Each row is a point on a tangle of strands that fork and nearly touch. The rows are in no order.
Two points are linked if the straight distance between their rows is under 51.6. Some points are linked to none.
fofi: [-3 1 2 -2 7 6 -3 -6 -2 6 -14 11 19 -6 -1 -4 -10 8 13 3]
nuri: [-6 11 -10 -6 13 -25 14 -28 8 -17 17 -5 31 -8 32 10 -2 26 26 -5]
pafa: [12 6 -12 -11 14 5 16 5 14 7 3 11 41 32 32 1 -33 2 9 7]
laran: [-7 22 20 -18 20 -2 -9 9 6 -11 -33 21 4 25 53 6 -10 2 -8 -12]
puge: [24 -3 -18 13 -3 15 -18 35 -1 23 -20 -2 -13 17 -1 -10 -8 -41 -21 -1]
Zis: [22 -16 -9 15 8 28 6 2 -15 -4 3 -4 1 -20 -49 3 9 -4 13 7]
dap: [-15 8 31 -3 17 1 -10 -2 2 -14 -45 18 4 10 37 12 13 8 -10 -14]
gop: [-20 -2 -3 5 -5 -46 23 -30 0 -26 21 -7 0 -31 -13 6 41 25 20 -11]
Menik: [-5 -21 -16 24 1 5 14 -14 -2 -12 -3 -9 -6 -27 -43 31 39 2 -2 -13]
bez: [6 -16 19 -27 -44 7 31 -9 32 9 -7 22 20 28 17 9 -22 2 -15 5]
dukod: [-10 8 -22 7 -15 -5 -9 19 14 2 -3 -27 -27 1 0 5 29 -12 -21 -19]
kifu: [9 19 5 -2 22 -7 -36 -40 0 -3 -29 -9 -11 -24 -11 -17 15 -15 13 -47]
kogo: [7 -15 -14 15 9 -12 18 -15 -19 -21 25 -26 0 -28 -19 20 16 4 12 8]
beb: [0 -13 -12 3 4 -36 15 -32 -19 -27 28 -21 -2 -36 -20 10 27 10 28 -11]
sofu: [25 -18 19 9 12 15 2 -6 -30 6 29 8 31 -4 -26 1 -36 -24 30 4]
ridip: [-9 19 1 -15 27 -29 -8 -2 10 0 17 4 9 23 44 -24 -34 -5 20 6]
neze: [-9 -14 4 17 -17 -11 -17 4 -13 7 19 -25 -26 -8 6 -6 9 -11 2 -11]
vok: [9 -9 -10 12 8 10 -1 -12 -2 -2 -8 -8 -22 -40 -51 11 34 -7 -5 -19]
Difuv: [-6 2 -13 -1 -9 1 0 25 23 7 -21 9 5 19 15 16 20 6 -21 3]
sok: [-1 30 12 -22 25 5 -2 18 6 -17 -45 20 7 29 36 -4 -16 2 -21 7]
Kinel: [11 -15 15 3 2 -2 -3 -6 -29 -1 26 -2 14 -15 -18 3 -20 -7 25 7]
gesu: [-10 23 10 -2 29 -7 -43 -13 0 -1 -28 -8 -10 4 32 -7 2 -20 5 -39]
zum: [6 19 4 -25 11 11 -7 25 7 -4 -35 25 11 33 9 -18 -12 -8 -22 15]
mip: [-15 40 -16 -30 9 8 18 -5 2 -3 -10 9 -24 -9 -24 -26 7 25 -14 17]
sazu: [4 30 -18 -22 41 16 -13 -3 -8 -6 -36 12 20 6 -1 -28 1 -5 -12 7]
kufo: [-5 -11 -24 10 -12 19 29 18 1 -4 17 -4 -20 -10 -32 17 24 16 -15 22]
luku: [7 10 -19 9 -3 9 -15 5 6 1 2 -34 -34 -6 -17 -1 28 -17 -21 -26]
sifip: [-29 -11 20 12 -38 -35 -17 16 5 6 11 -3 -27 11 23 -1 4 -7 -8 -6]
nuguz: [-19 13 11 -9 6 -22 -10 16 15 -6 -20 8 2 27 61 9 -9 8 -12 -4]
tid: [24 -1 -18 15 -9 -2 -8 38 -3 20 8 -4 -17 24 14 -5 -18 -28 -22 14]
Gezod: [-2 -1 -26 12 -9 -4 1 20 10 9 -7 -10 -11 5 4 16 25 -7 -12 -7]
nol: [15 26 -28 -21 19 5 3 26 -11 9 3 1 5 25 2 -42 -18 -11 -20 33]
Noba: [-6 4 20 -6 -13 8 -5 18 20 4 -36 19 0 21 20 11 -1 1 -11 7]
sof: [-16 -5 27 10 -48 -8 -21 21 12 20 -26 16 -35 9 -4 4 5 -13 -27 3]
nen: [21 -16 20 1 -6 29 -3 -1 18 14 -37 37 36 21 4 10 -21 -15 1 4]
Senu: [18 -16 -11 10 14 24 -6 -19 -26 -19 23 -39 -35 -20 -52 7 21 -2 -11 4]
reb: [-1 10 -3 -13 7 14 11 -5 10 1 -28 18 25 4 4 -4 0 19 0 13]
loza: [-14 18 8 0 6 -10 -43 7 3 4 -24 -12 -19 13 38 4 5 -18 -3 -37]
Fopub: [-3 17 -17 -17 18 20 29 -15 22 -13 -30 22 29 3 -2 2 9 30 -7 14]
fubo: [-1 20 11 3 20 2 -43 -18 -2 0 -31 -1 -2 -9 10 -21 -1 -16 10 -31]
mabag: [18 -10 -5 17 -12 4 -9 19 -9 17 16 -12 -20 6 -5 -8 -10 -11 -13 16]
Fuz: [16 -15 -14 17 0 7 -3 22 13 15 -13 12 26 22 20 12 -15 -20 2 -5]
vego: [9 -6 -17 12 1 18 11 8 -11 4 31 -26 -23 1 -15 -10 2 0 -15 18]
bara: [-20 -18 23 22 -30 -29 -21 9 -1 3 11 -13 -16 -3 13 8 12 -8 7 -20]
zape: [-15 6 3 5 -1 -21 -32 16 10 -3 -29 -3 -10 21 49 11 7 -7 -7 -15]
Nug: [1 -4 31 -26 -25 -15 18 -18 5 9 30 18 5 16 22 -19 -49 3 4 15]
givem: [0 3 -20 -5 6 -1 5 -20 -23 -14 49 -40 -48 -24 -27 -23 13 23 -9 11]
fofu: [-19 -9 31 12 -32 4 -28 15 7 19 -22 5 -31 -5 -12 8 19 -12 -11 -6]
logor: [-9 -18 -11 19 -1 -24 13 -16 6 -19 -2 -6 -1 -32 -36 34 45 6 16 -18]
Zoli: [1 -8 -19 3 -3 22 29 -1 9 1 -7 9 15 -22 -33 28 19 15 5 -2]
Retas: [18 -8 7 9 2 17 -2 13 21 14 -28 23 32 30 16 5 -22 -30 -8 7]
lafo: [16 -7 -2 12 16 7 -12 7 -12 16 20 1 6 3 9 -17 -23 -23 16 9]
rudef: [2 21 -1 -17 22 -4 1 2 5 3 -2 12 25 34 35 -24 -36 -1 5 17]
gakov: [-22 10 31 -13 -3 12 1 3 23 -8 -53 29 0 13 18 19 11 16 -21 -3]
gonum: [-30 -2 9 -7 -17 -26 20 -23 8 -21 17 3 -2 -24 -19 16 30 36 13 -5]
tokol: [15 -27 -21 32 -3 3 0 20 5 9 7 0 25 8 15 25 -2 -18 11 -3]
bim: [-11 10 7 -9 -1 -18 8 -18 -23 -10 41 -24 -10 -19 -3 -26 -11 24 13 13]
zer: [9 18 -20 -14 4 6 19 13 -9 13 15 -6 -2 11 -8 -30 -21 9 -10 31]
lufa: [13 4 -33 3 10 6 7 18 11 12 -6 6 30 21 24 6 -8 -6 -3 5]
Liben: [7 -12 -6 20 -12 5 -28 4 -11 -3 20 -39 -34 -10 -3 0 20 -21 -6 -24]
Delu: [-6 5 -17 -6 8 14 37 -13 20 1 -18 24 19 -12 -22 20 18 28 3 7]
lim: [6 -17 24 -13 -23 23 14 -4 25 9 -30 30 30 24 16 11 -16 -2 -18 10]
Zusad: [-7 12 -1 -14 4 -15 28 -23 -9 -12 21 -2 22 -25 -6 -7 -5 38 28 10]
sed: [28 -22 1 8 14 21 3 6 -13 10 10 15 37 -3 -21 0 -28 -24 22 11]
Mizu: [-4 -22 3 17 -13 -9 -2 5 1 1 16 3 20 5 15 16 -10 -5 18 -9]
Noruf: [-5 31 24 -27 1 -11 -19 6 -4 3 -26 15 -15 27 13 -29 -22 1 -22 6]
dolu: [-22 11 29 -8 12 -21 -15 -23 4 -11 -17 -1 8 -4 37 -5 6 24 17 -18]
Buguv: [-20 -11 22 -6 -18 -5 21 -8 8 -12 7 15 13 -21 -24 23 19 27 14 2]
Fomom: [21 -1 -19 22 16 16 -21 20 -5 20 -4 -4 -5 13 -1 -8 -11 -42 -7 -11]
zerod: [21 -14 -14 12 17 25 15 -18 -23 -16 11 -13 -18 -27 -61 10 13 4 -6 11]
Giv: [37 -5 -22 16 23 28 -27 -1 -20 3 -4 -18 -3 -13 -28 -19 3 -35 -3 -21]
fur: [-11 21 -10 -5 24 -25 -1 -21 7 -8 7 -5 22 3 40 -1 -9 14 23 -15]
Difi: [-5 -4 -10 -4 6 -27 26 -23 -11 -20 30 -10 30 -22 4 5 -2 26 33 1]
fiv: [-10 -1 8 -1 -10 -10 -10 6 9 7 -4 7 18 3 14 11 -5 13 9 4]
vama: [-13 -23 14 13 -17 -3 10 -12 7 -11 -6 10 10 -29 -28 39 33 9 21 -11]
sifi: [-17 13 0 -7 25 -26 -12 -5 7 -4 15 -4 4 13 53 -8 -17 1 31 -15]
rirag: [-6 -15 13 3 -9 4 -4 -1 -31 -5 30 -26 -40 -18 -34 2 6 7 -7 13]
gov: [-9 -5 5 12 -3 19 -18 -9 5 7 -16 -1 -30 -28 -43 1 29 -7 -6 -23]
Veden: [13 -9 7 -15 -31 -2 29 -9 27 8 15 18 22 28 26 5 -40 3 -13 11]
fiz: [8 15 -6 -3 15 3 -3 9 -13 15 20 -4 4 6 5 -32 -23 -5 7 17]
Ked: [0 14 -6 -8 3 -8 -4 -11 -26 -5 34 -30 -26 -21 -15 -27 5 15 5 1]
bof: [7 -20 7 13 -1 -8 11 -8 -38 -19 39 -14 14 -18 -21 22 2 3 26 3]
pigu: [15 -4 -12 19 24 11 -22 11 -8 20 -1 2 12 2 1 -9 -15 -31 15 -9]
tofub: [13 14 -12 -18 12 12 -2 20 5 6 -17 16 13 17 1 -24 -20 -16 -17 22]
sulal: [-20 -5 26 6 -21 12 -27 7 -4 11 -15 6 -32 -22 -33 2 28 -4 -5 -17]
pud: [-17 13 14 -26 -7 -14 20 -14 -16 -7 33 -3 1 -19 -8 -27 -13 37 14 21]
goseg: [3 1 13 -34 -18 -2 23 -11 13 3 16 23 20 28 26 -12 -46 14 -8 13]
Sif: [-2 -14 44 -20 -37 -10 21 -20 0 9 24 18 5 0 7 -14 -37 14 8 7]
nad: [-15 -12 26 8 -46 -21 -9 24 14 14 4 5 -22 9 11 5 -1 -12 -21 11]
daf: [8 -25 -13 20 -12 25 27 13 1 2 2 5 0 -12 -33 32 18 9 -1 14]
damez: [7 -4 -19 -4 6 17 10 -26 -21 -23 32 -39 -49 -20 -45 -1 26 8 -14 0]
gef: [-4 2 -25 -2 -6 7 23 15 -1 0 22 -16 -26 -3 -18 -3 18 14 -20 13]

Follow the links from the first point to the second, and from the first to the third. Name the last point that the two ways share.
Ked; daf; bez => Fuz
lim; Zis; Fopub => Fuz
sof; fiz; kifu => laran
gov; loza; tofub => laran

A fork is a point with three links, a tip a point with one. Leave the first point through the second and follow the links. Name the first fork or tip that comes.
Buguv; gonum => sed
vego; gef => Fuz
fofu; sof => laran
Retas; nen => Sif
ridip; sifi => Zis

Name the points in between on the shortest way along the links from the first point to the second, in order.
gef; laran => vego, mabag, tid, puge, Fomom, pigu, lafo, fiz, zer, nol, tofub, zum, sok
Nug; puge => goseg, Veden, bez, lim, nen, Retas, Fuz, tokol, Mizu, fiv, fofi, reb, Fopub, Delu, Zoli, daf, kufo, gef, vego, mabag, tid
tokol; zerod => Fuz, lufa, pafa, rudef, ridip, sifi, fur, nuri, Difi, Zusad, pud, bim, Ked, givem, damez, Senu
bara; gop => sifip, nad, sof, fofu, sulal, gov, vok, Menik, logor, vama, Buguv, gonum
kifu; Gezod => fubo, gesu, loza, zape, nuguz, laran, dap, gakov, Noba, Difuv
Buguv; sofu => gonum, gop, beb, kogo, bof, Kinel
